Points on a hilly landscape, in no order, each with its height.
A ball rolls from a point to whichever of its 2 nearest points has the largest drop for the distance, and stops where none of them is lower. Distance is the straight distance between rows; heights are no part of it.
gakud height 17.9: [ 22 -23  -8  20  -6  -7   3  -4 -12  -6  -5  13   9   4  20  22  -7  12
  13   2]
Miv height 69.2: [  5 -33 -20   8 -13 -15  -5  -6 -29  20   0  12 -21  -7  31  12  12   4
  -7  29]
tam height 53.9: [  1 -17   4 -22 -21 -12  -4  -8   8  11  -6 -11 -21 -15   6   4 -17   8
  -2   2]
Mezu height 35.8: [ -3  21   3 -13  -2   4   8   9 -12  12   3   7  21   7  17  -4  14   2
  27 -29]
gides height 29.9: [ 13 -18  -1  12  -2   0 -13 -24   2 -10 -10  12 -13 -17  16  -1 -18  -4
  -7  19]
begu height 42.7: [ -6  16  14   5   0  12  -7  -3 -11   6  -5  -9 -25  11  14   4  -8  -1
  -3   0]
nir height 45.5: [ 12 -35 -15 -10  -7  15  12   2 -27  15  -5  13 -23  -2 -13   8   1  13
  -5  14]
sanab height 82.5: [ 13 -18 -13 -16   8  -2   9  -3  -1 -13  12  15  -4  14 -13  21 -13   1
   2   4]
Ganop height 44.3: [  1  -5  -9 -11  20  -6 -21   9  -9 -21   4   7  10   3  -5 -11   6 -11
  28 -24]
Biris height 48.9: [  8 -22   7  -4 -18  20  15   3 -19  17 -12  -6 -14  11  -5   8 -18   3
 -12  11]
Vipif height 59.1: [  3  -5 -15   4 -14   0   0  10   5 -24  -7  -4  11  -9  -5   2  -1  -6
 -25 -24]
Bef height 42.9: [-16  14  25   3  16   2  -1 -24  16  -7   2  -6  -5   1 -16  -6 -19   6
 -23  27]
sufe height 18.0: [ 17  -9 -15 -11   4 -12   8   4 -21  -8  17   3  34  22   5  11  11  12
  14 -34]
Nozi height 22.3: [ 12  16  -4  -4 -22  18  24   2   6   7  -7 -10  -1  -8   6  12   6  13
  20  -8]
Pogum height 55.0: [-16  31  13  15  28  18  -7  11   3 -24   3 -22   6  10 -23 -25  12 -20
 -15  -9]
Fubar height 63.9: [ -3  -8  -8   0  -6  -7 -12  -5 -23  -2 -28  -8  -1   2   7   9 -14 -12
 -21  11]
pip height 46.5: [-22  43  17   9  19  -2   8  -6  25 -11   6 -40  22  -8 -19 -11  11 -10
  -8   5]
Nume height 51.8: [ -1 -27 -10   9  -7  12  14  -2  -4   5 -11 -22   8  10   0   0 -15   5
  -7   8]
Pag height 38.6: [ -2  12  -3   6  10  11 -16  -2   5 -20   5 -16   3  -3  -5 -34   6  -7
   8  11]
tebet height 55.5: [ -6  20  13 -14  25  -1   4  -9  22   7  15  16  -2  13 -11  -3  -5 -23
 -21  -2]
muka height 25.1: [ 26 -35 -24   4 -14 -10   1  -4  -2  20  -2  14   3 -13   3   5  22  20
  28   5]
bofus height 48.8: [-10  25  17  15 -14   9  -6   3   7  -3  -5  -3 -20 -20   7   6  -4  10
 -12   8]
Susub height 39.8: [-11  34   6  27  15   5   3   8  26  10  10  -9  -6   9  -3  -6  15  -8
   7   1]
gitu height 41.4: [ 14   7  -9  -1 -19   0   4   5 -15  13   7   6  21   3  20  -8  20   0
   5 -34]
zevi height 3.5: [ 17  -7 -18  -6 -17   0  14  17   7  10  10  17  -2  -4 -11  20  24   8
   8 -21]
dozot height 34.2: [-26  -6  18  18 -14   2   6 -14   3  -5 -17 -14  -2  -9  -5  -6 -12   7
  -3  41]
tegef height 41.0: [-16  11  -1  -1  -4 -11   4   0  30  -1  -1   4 -15 -10  -2   6   8 -10
  -9   2]
susup height 57.2: [  6 -48  11  -8 -19 -13  -4  -7  -2  10 -10   8  -6 -11   6  10 -12  15
  -5  -5]
zovi height 36.2: [  6   2  14  17  12  21 -10 -10  -3   0 -15  12 -13   8  14   2 -15  -6
 -15  -2]
Vot height 31.8: [  0   9 -21 -16   3   8  -6  10 -10   2   6  -1 -19   1 -10  -5  12  -8
  -3  -3]
Nugo height 85.0: [ 20 -20  -2 -17   0  -4  12  -8 -20  -5  -3  24  -2   6  -8  25   1  22
  17  -8]
Gadeb height 40.6: [  2 -11 -17 -15  -3  14   1   1 -17   1  -8   7 -33  -9 -14  -2   8   7
 -22  13]
pubuz height 75.1: [  4 -36  -2  24 -17  -8 -11  11   0  -2   8   7 -20 -21  21  -7   3  16
   1  24]
zuduk height 26.9: [ 18 -10  -2  15  -6   9 -13  -5  -5   3  -6  16   1  -9  13   6  -6  -3
   3   1]
Kizi height 8.0: [ 13 -16  -9  10  -1   5   7   2 -15 -20  -4  -1  15  22  16  16  -1   9
   6 -24]
lerus height 9.6: [ -1  16  -5   5 -15  11  18  15   3   3 -10 -24  -4   3  -9   8   5  -4
   3 -13]
mari height 27.7: [ -9  33  11 -13   8  21  19  11 -13   1   8   6  13  18   6  -5   2 -12
   3 -27]
lapa height 70.9: [ -3 -11 -14   2 -14 -25 -17   2  -9   9  -8   1 -20  -6  24   9  12   0
 -17  10]
zud height 58.2: [ -9  40  38  15  17  11  -9  -8  21   7   8 -34 -10   0 -24 -15  16 -22
  -6  29]
Sazo height 29.3: [-15 -14   1  17  -6  -2  -6 -14   7   3  -9 -12  -9  -2  19 -16  -4  -3
   7  37]
Nimo height 59.9: [ -9 -32  19  -2 -18  -4   2  -2  10  14 -16  20  -4 -10  -6  -4 -15  -2
   1  11]
Geno height 51.7: [  3  10  -7  -4   6 -12 -11 -16   4   0  -3 -20  13  -2   2   3 -15  20
   3  -2]
mobu height 16.7: [ 19 -28  -6  -6 -24  -7  10   0  -8  14  -1  13   7  -6   3  17  31  13
  20 -18]
giniv height 48.7: [ 20  -9   0  -2 -18 -19  -4   7 -12  29   3  20  -2 -15   5   0  -6  18
 -16 -10]
nom height 52.4: [-14  24  29  26  12   7 -10  -6  12  12   7 -24 -19  -3 -14 -11   7   4
  -9  31]
pobo height 48.2: [-12  25  11  22  15  18  -4  -1   6 -26  -7 -24  -2  -4  -7 -12  14 -21
  -1  15]
tok height 45.4: [ 21   0  -4  -7 -23  -1  -1   8 -28  24  10  27  24  -1   8  -6   5  12
  -9 -20]
keve height 47.3: [-13   8  27  18   1   2  -5   5   0   8   6 -13 -18  19   4  -3 -10   1
 -16  27]
punip height 49.0: [-12  18  21  -3  23  -5   1 -16  27   4   9 -12   1  20 -26   8 -20  -7
 -17   8]
Bukot height 29.6: [ -3  -2  -1   0 -16  -9   3   5  20  -4   4   0  -1  11  15   0  18  -5
   0 -13]
gozo height 36.1: [ -1 -25 -17  -1  -7   1  12 -12  16  11  -5  -1  -2  -9  -3   7   6  25
  24   7]
nazu height 67.3: [ -2 -11 -10   1  -1   3  -7 -10 -29  13   5  12 -15  16  24   7  -3   8
  -9  20]
fid height 54.9: [ 11  -4 -18   6 -19 -11  12   2   6 -12   1  15  18 -18  -5  12 -14  -2
 -32   6]
gor height 62.8: [  6  -8   7 -16 -13  11  -4  -8  19   1 -10  15   3 -12 -12 -11 -10   0
   7  -4]
foge height 37.8: [-21   4  10  -1  -5  -8   2 -17   5 -10  -7  -4  -1  -4   5   2 -19  15
 -20  28]
san height 39.1: [  4  15   4  -7  30   3 -15  -5   7  -6   5  -9  18   4   2 -12 -10 -12
  19 -20]
dezu height 73.0: [ -1 -19 -23  12 -23  -6  -9  12   0 -11   0   4 -13 -17  16  -1  13  -3
  -1  16]
lut height 62.1: [  0 -10   0   0 -19  10 -12   9 -15 -14 -16  -6   9   2  -7  -2  -9  -9
 -17  -7]
dom height 31.3: [ 14  12  10 -18 -31   6   5   0  -4   8  -7   7 -13 -10  16   8   6  13
  15 -13]
Fiti height 33.9: [ 11   4   6  -4   7   5  -6  22   2 -13   4  17   7   5   4  -3  13 -18
  39 -39]
Bagal height 54.8: [ -6  -2  -2  12   9   7   1   0   0   9  -7 -22  12  14 -15  -5  -8  -7
  -6  10]
Giv height 52.7: [-15  21  19  -2  15  10   6  -2  14   8   0 -26  16   4 -26 -23   1  -4
  -3   4]
gerok height 19.4: [  8   2  13   7  -3   2 -10 -14  19   0  -8  -2  -8 -13  21 -22 -18 -12
  -4  18]
pil height 49.1: [-11  -7   2 -15  -8 -13  -3  -2  16   2   5  10 -33 -11  -6   2  -8   0
  -8  18]
lor height 24.6: [-10  32  -5  12  12   7   7  14   9   1   1 -32 -12  12  -4  -2  11 -14
   2 -11]
sitet height 51.9: [ 14 -16  -8  12 -16 -11  -4   8   2  18   2  12   6 -27  -7   3 -15  11
 -27  13]
gekik height 65.5: [  8 -10 -10  -5  -1 -15 -10  -1 -30  12  -3   4  10  16  15  11 -10  -5
  -8   1]
Kat height 20.2: [ 23   1  -4  -8  -3   3   8  24  -5  -3  15  26 -17   5   0  15  28 -10
  27 -31]
sor height 31.0: [-15  17 -15 -18  24   1 -14  26  -7 -10   9  -7   9  -9 -31 -29  12 -10
   0 -21]
murer height 57.5: [-16  21   6  -4   7 -21   2  -2  17  -4  13 -12  12   7   6   6  -5  15
  13 -13]
nebam height 19.3: [  5   3   7  16  -7  -2   6   0   5  -7  -3   0  16  15  11   9   3 -10
   3 -23]
Nef height 86.6: [ 14 -20   1  -8 -14   2   0  -3 -32   7 -24  24   2 -10 -11  27  -4  11
   5  -4]
zise height 19.5: [-13  18 -19  -7  27   3 -11   6  -8   1   3   3   5   9 -24  -9   5  -8
  -2  -5]
Zav height 61.1: [-11  34  17 -18  32   1   4   2  20 -12  13   2  -1   3  -7 -21   3 -38
 -11  -3]
nem height 17.8: [-11  34   0 -30  31   1  10  13 -13 -11   4   9  19  13  -8   7   2 -10
  14 -34]
gaf height 80.2: [ -3 -37 -10   7   7 -12   3  -1  -6  -2  12  16  -8  20  -2  14 -15   7
  -3  26]
mit height 78.7: [  1 -39  -1  -1  -3 -12   9 -14  -1   1   4   5 -17  -4   9  17 -22  15
 -12  35]
mepuf height 23.9: [ -2  18  -3 -10  24   9  -5   9  10 -20  12  -3  16 -10 -15 -36   2 -10
   3 -19]
fas height 17.7: [  6  12 -17 -14  17  -5  20  14 -13 -10  16   1  48   8   0 -12   2   5
  12 -27]
maku height 5.4: [ -9  20  -4 -13  49  -2  17   9 -12 -14  18  11  33  20   6  -5   7   0
  18 -36]
sal height 57.9: [-11   3   8 -17   5   5   2  -4  17   7 -10   1   9  -3 -21 -16   0 -19
   9   1]
Pum height 37.5: [-15  50   7   3  14   3  -9   2  10  -5  -9 -37  15   1  -3  -5   9 -25
   4 -10]
Nat height 76.9: [ 14 -59  -3   5 -15 -14  -1  -6  -5 -11  13  17 -23 -20  19  10  -6  21
   1  25]
Lisuf height 52.0: [-22  30  16  12  14  -2  -3  -4  29  -8   9  -5   3   9   7  -6   4   7
  17   9]
Lib height 45.3: [ -2 -12 -20  -8   5 -17 -10 -16   7   2   4  -4  10  -7  -4   5   2  16
  19   1]

Two balls start at each pair of points below. Name the first point that both come to, or write never.
nom and sal -> never
gor and giniv -> never
tebet and sanab -> never

For each start below, name the point where the ball stops.
Miv -> maku
Nimo -> Kizi
Nugo -> maku
fid -> maku

Call two points neighbours if one is among the 2 nearest of the other. Go from one point of each pair to the other, from neighbour to neighbour, staying as low as possible. Name the highest point that can't be avoided.
Kizi and zevi -> Bagal
Kizi and maku -> sufe
gerok and Kizi -> gides
mepuf and zise -> sor
maku and lerus -> tam
zevi and mepuf -> Ganop
